Points on a hilly landscape, in no order, each with its height.
A ball rolls from a point to the lowest of its 2 nearest points, and stops where none of them is lower. Distance is the straight distance between rows; heights are no part of it.
q_927 (h 299): [3,-28,-34,3,-44,-23,-17,-3,32,22,-7,15,12,23,26,-10,-24,5,12,-8,23]
q_71 (h 487): [-28,0,13,0,-5,-22,0,-9,-24,5,10,15,-5,-31,-27,0,24,29,-13,-26,-16]
q_3 (h 156): [21,15,-10,-13,-6,8,5,3,7,17,-11,-21,-12,17,-22,17,26,-27,20,12,13]
q_694 (h 371): [-7,-20,-28,-2,8,0,-19,-5,42,15,0,11,11,18,7,-1,4,-18,4,7,47]
q_956 (h 439): [19,-30,-47,-6,0,22,-12,-5,28,11,-28,5,9,15,-6,13,11,-31,24,12,38]
q_708 (h 459): [0,-10,-33,1,-40,-18,2,-30,-8,40,21,6,-4,52,8,-1,-28,2,7,22,24]
q_593 (h 297): [-23,7,7,-24,28,8,0,12,-7,2,9,-21,-37,-1,-18,-5,19,0,11,-12,20]
q_897 (h 645): [40,-14,40,23,-30,-26,27,-25,-6,29,-33,3,7,18,36,-11,8,1,-19,5,-22]
q_778 (h 658): [18,20,0,-31,-60,-25,2,-3,2,14,-37,-23,18,-16,0,-13,25,24,-18,21,-43]
q_114 (h 345): [14,-14,6,-32,32,28,1,14,23,-11,-23,0,17,-41,-11,-16,-8,-17,-3,1,20]
q_648 (h 613): [29,-3,20,-13,-24,-34,20,-16,1,36,-11,2,8,22,-1,-27,-19,3,9,8,7]
q_112 (h 232): [13,-2,-15,21,24,35,-21,26,20,-33,-9,-11,-14,15,7,21,20,-19,3,-11,1]
q_718 (h 437): [-21,1,-32,1,20,-2,-12,4,24,-13,28,9,13,25,1,5,-19,-15,8,13,29]
q_203 (h 215): [15,18,7,21,57,33,9,-20,4,-5,13,17,8,-45,-5,4,-31,31,-28,-11,-50]
q_25 (h 405): [7,-18,2,-33,7,15,5,28,0,-10,-14,-14,-16,-25,-22,-31,-16,-11,5,-1,8]
q_744 (h 687): [3,42,17,-19,-47,-33,-8,-4,5,12,-3,-16,10,6,-3,-16,14,13,-4,11,-27]
q_237 (h 303): [-23,1,-4,-6,-21,-18,-14,-13,-7,18,5,1,-10,29,18,17,30,-1,1,-28,25]
q_796 (h 320): [2,31,7,18,27,2,-5,-2,28,-9,44,51,9,-23,0,11,-33,7,-28,-12,-31]
q_365 (h 252): [4,3,-19,0,-13,10,-29,26,37,-22,-24,-14,-12,5,7,1,20,-14,11,-1,4]
q_671 (h 830): [24,-12,11,-2,16,4,14,-9,-26,16,-27,-11,-5,-23,-27,-5,31,-19,-15,-11,10]
q_424 (h 478): [11,-3,20,37,4,-13,24,3,8,-8,16,41,12,-3,16,1,-35,-16,-9,27,-7]
q_407 (h 298): [-35,6,20,3,25,-12,10,12,-6,-22,8,1,19,-17,5,-24,8,8,-5,-2,-8]
q_592 (h 568): [15,6,-7,46,11,20,4,-15,-34,-8,22,0,-19,-3,-25,31,-17,-2,-1,-11,-5]
q_511 (h 355): [-46,-5,8,-25,24,1,-4,14,-14,-35,7,-7,-2,-25,-18,-27,1,24,8,14,-7]
q_672 (h 93): [16,-3,12,8,34,1,9,0,0,0,-6,9,21,-47,-28,-14,10,11,-40,-8,-21]
q_526 (h 370): [-7,17,0,18,6,-15,-4,0,3,6,33,45,21,-30,-12,16,-4,-2,-20,-8,-11]
q_223 (h 795): [12,-2,12,-27,-12,2,-11,-8,3,27,-32,-4,-11,-16,-30,-13,17,-4,-6,-17,24]
q_328 (h 384): [-20,-34,-26,1,-17,-31,5,-18,1,29,15,7,8,39,39,-9,-22,6,6,0,40]
q_193 (h 516): [2,-8,-11,12,-43,-26,9,-23,-27,36,13,22,10,25,2,7,-26,9,4,-4,7]
q_190 (h 628): [9,12,13,-29,-50,-7,-12,12,-2,-21,-34,-36,-7,-14,18,-10,23,21,-1,16,-38]
q_942 (h 530): [-22,11,11,-23,-10,-9,18,9,-22,-14,0,-30,-10,27,7,-21,-15,24,29,5,-8]
q_706 (h 432): [-40,6,-3,19,-1,-14,4,-10,-17,9,46,30,-1,-18,-33,12,-7,22,-6,-23,-17]
q_531 (h 571): [8,-5,13,-3,-35,-35,13,-17,-29,29,-12,1,14,1,-10,-16,-1,12,-2,-11,-12]
q_745 (h 612): [28,1,23,8,-48,-28,28,-16,-16,28,-17,-7,4,-2,18,-18,-2,28,-26,-11,-40]
q_66 (h 366): [16,28,-18,17,33,15,-27,5,43,-4,30,39,1,-18,4,14,-42,-8,-32,-15,-6]
q_986 (h 33): [34,14,11,35,36,-2,12,3,5,-20,-9,1,-2,-32,-7,-4,18,-5,-34,14,-17]
q_382 (h 240): [-11,17,22,17,-22,-32,10,-17,-4,26,3,11,-16,14,19,18,20,-4,-19,-31,8]
q_419 (h 187): [-19,-48,-7,-47,-18,30,6,26,-19,-17,-28,-12,8,-27,-5,1,-7,-16,17,20,16]
q_590 (h 569): [3,10,24,7,-11,-26,26,-8,-18,-12,-16,-22,3,10,44,-2,34,24,-20,12,-35]
q_232 (h 558): [27,-11,-9,23,27,14,5,-3,-9,-5,13,6,9,6,-3,-9,-46,-19,13,2,5]
q_136 (h 152): [13,14,4,20,41,22,3,-4,-15,-12,4,4,-18,-53,-34,-19,-6,29,-37,-13,-30]
q_84 (h 296): [-7,-28,-43,-12,-13,2,-23,-13,39,21,-8,-9,-15,45,33,4,16,0,1,-4,44]
q_371 (h 416): [-13,-3,-8,-46,-50,11,-11,-8,0,25,-24,-22,12,22,20,14,40,-8,33,15,13]
q_380 (h 700): [19,9,32,13,-23,-42,12,14,29,-4,-11,-4,3,18,27,-27,-13,12,7,13,-16]
q_852 (h 599): [5,34,-8,6,19,6,-19,10,0,-19,33,2,-18,-1,-47,6,-9,-3,6,11,-2]
q_117 (h 431): [-9,-8,26,25,22,-2,25,-9,16,-2,17,48,30,-19,28,6,-3,-23,-31,6,-9]
q_370 (h 233): [-21,-16,23,4,25,-12,10,4,15,-5,0,10,19,8,34,-14,4,-11,5,-2,14]
q_479 (h 419): [-6,32,2,17,47,25,-18,-3,38,-3,43,46,-18,0,27,29,-17,-6,-42,-24,9]
q_948 (h 270): [9,23,13,7,43,22,10,-6,23,1,16,45,28,-42,9,7,-30,20,-41,-29,-31]
q_854 (h 171): [-3,6,5,33,-10,-16,-7,-14,-4,22,27,25,-31,11,7,25,-15,4,-12,-25,11]
q_533 (h 169): [6,10,-21,4,-8,-13,-17,-6,10,29,27,12,-21,10,-26,5,-14,-9,-8,-16,22]
q_374 (h 579): [-13,-7,11,10,3,-3,6,4,-36,-17,2,-21,-31,1,-1,-8,-4,31,21,-12,-22]
q_14 (h 673): [30,6,27,28,-25,-31,26,-12,7,-9,-19,8,13,11,25,-5,-2,-7,-11,39,-22]
q_553 (h 379): [27,6,-19,14,-28,-12,-6,11,17,-6,-6,2,1,29,7,-5,-25,-19,21,16,9]
q_187 (h 471): [-15,24,-19,21,42,31,-24,-3,6,-9,37,20,-2,1,7,35,3,-2,-16,-15,8]
q_302 (h 368): [-42,15,3,-37,-6,-6,-7,9,-30,8,-3,-24,-13,17,-9,10,29,13,13,-5,9]
q_318 (h 427): [1,-2,-21,4,-27,-12,-1,19,-6,-17,1,2,12,19,-16,-9,-17,0,22,22,-13]
q_578 (h 455): [5,-10,-4,-9,16,24,-5,13,-8,-31,-16,-31,-17,-13,-12,-8,-6,-5,17,11,-5]
q_801 (h 477): [-19,2,0,-1,49,33,-15,8,-7,-40,15,-2,5,-29,-8,-2,-34,11,4,-13,-18]
q_697 (h 714): [-7,35,11,-8,-49,-34,-2,-17,2,34,7,1,13,33,14,1,19,3,1,11,-2]
q_339 (h 600): [11,-7,10,2,-22,2,5,12,-19,-20,-41,-28,-3,-6,22,-4,37,24,-3,10,-31]
q_838 (h 606): [14,7,6,38,-15,-3,16,-15,-45,3,11,6,-11,11,-7,27,3,-1,-8,2,-19]
q_260 (h 518): [14,-17,6,45,20,8,10,-2,-3,-10,25,25,5,22,25,7,-35,-17,9,13,-2]
q_19 (h 230): [20,9,-4,-14,22,27,-1,5,12,-6,-16,-10,13,-17,-32,11,35,-37,1,18,11]
q_137 (h 94): [-27,-32,-21,-37,-29,24,-19,35,15,-26,-20,-7,-8,-15,3,-1,-17,-13,19,7,15]
q_537 (h 535): [-24,-6,-34,-8,31,39,-20,3,-5,-16,23,3,-3,-15,6,12,-30,18,17,-23,6]
q_493 (h 562): [-9,31,-3,9,5,-9,0,8,-20,-24,11,-12,-6,-13,-32,4,18,11,1,13,-25]
q_97 (h 656): [5,-13,16,-21,-17,-8,10,-15,12,31,-33,-23,10,24,8,-30,-6,2,29,-2,12]
q_658 (h 531): [-11,21,25,5,1,-20,12,-13,-32,0,2,-10,3,-4,-17,1,34,18,-12,8,-19]
q_440 (h 181): [-17,-21,-1,-39,-21,9,-26,31,23,-29,-32,-21,-9,-21,7,5,26,-3,1,5,8]
q_863 (h 433): [-11,3,-21,5,7,15,17,-5,-32,9,21,-24,-21,41,-6,26,14,-7,29,-3,30]
q_270 (h 97): [15,-15,24,18,29,13,12,5,3,-20,-18,-13,9,-14,19,-2,29,-12,-15,-8,-12]
q_15 (h 859): [5,-23,7,-20,1,6,26,0,-41,6,-26,-35,0,-19,-20,-7,34,-1,-3,19,-5]
q_175 (h 348): [-11,-24,-17,-40,-50,4,-4,2,-5,16,-36,-7,24,-4,-11,7,15,-7,30,27,13]
q_257 (h 729): [22,-3,27,16,5,-27,18,11,21,-7,-8,6,2,-14,15,-33,-4,8,-15,-12,-9]
q_275 (h 476): [-20,-4,-8,-1,-2,-1,8,14,-23,-27,22,-13,13,13,-8,-14,-31,16,28,25,-6]
q_149 (h 367): [-12,-6,5,-30,-42,-11,-14,-9,-19,17,-14,-14,4,7,9,15,39,11,11,-10,3]
q_121 (h 619): [-1,-1,24,20,16,1,1,-10,-18,-1,-1,-15,-32,2,4,-3,-5,11,-7,-34,-4]
q_935 (h 595): [-21,-17,-33,-35,24,60,-27,29,9,-34,5,-4,-7,-23,0,27,-18,-7,14,-17,9]
q_299 (h 268): [-1,-46,-5,-54,-21,31,14,10,-4,9,-50,-18,4,-5,-7,1,12,-20,34,29,21]
q_703 (h 418): [-38,7,-13,-1,23,9,-2,-4,-30,-32,26,6,21,-40,-26,-10,-19,18,6,9,-26]
q_336 (h 761): [11,-8,30,-10,4,-19,-8,14,17,3,-26,1,-6,-25,-17,-29,26,5,-21,-23,-2]
q_82 (h 507): [17,-24,-25,-1,13,22,-2,2,-3,2,-5,0,16,5,-18,-6,-16,-21,16,-3,22]
q_323 (h 221): [13,-21,-23,-9,-41,-11,-23,-8,33,24,-30,-17,-3,36,51,-4,2,4,19,-3,28]
q_762 (h 164): [-7,-8,9,14,23,9,-9,10,14,-16,7,2,1,-1,25,12,20,-17,-1,-25,10]
q_437 (h 494): [-13,16,-12,27,22,-3,-4,9,10,-32,40,19,14,18,17,5,-32,-1,6,19,-8]
q_209 (h 519): [7,11,-6,42,46,31,-8,-11,0,-1,37,0,-32,9,7,36,-17,-10,-9,-17,-1]
q_306 (h 81): [23,19,1,15,9,-2,4,-9,-4,23,11,4,-8,16,-32,13,6,-30,-1,13,16]
q_205 (h 743): [-8,29,8,-11,-23,-15,12,-21,-10,20,14,-18,-5,54,2,0,9,-1,17,17,8]
q_612 (h 363): [-11,8,-15,-14,26,17,4,-1,-8,12,18,-17,-30,26,-20,-1,-13,1,19,-3,32]
q_947 (h 290): [14,0,8,-3,28,14,-14,7,31,2,-13,19,24,-26,-18,2,6,-26,-10,-2,7]

Call two points neighbours if one is among the 2 nearest of the other. Go from one point of each pair to the other, from neighbour to neighbour, staying as low as possible. Name the highest point that can't be avoided.
q_593, q_306 | q_302
q_137, q_986 | q_365
q_593, q_986 | q_371

Two balls start at each pair of points below. Name the first point that both come to, or write none.
q_697, q_838 | q_658
q_25, q_801 | none
q_592, q_493 | q_796
q_658, q_671 | none
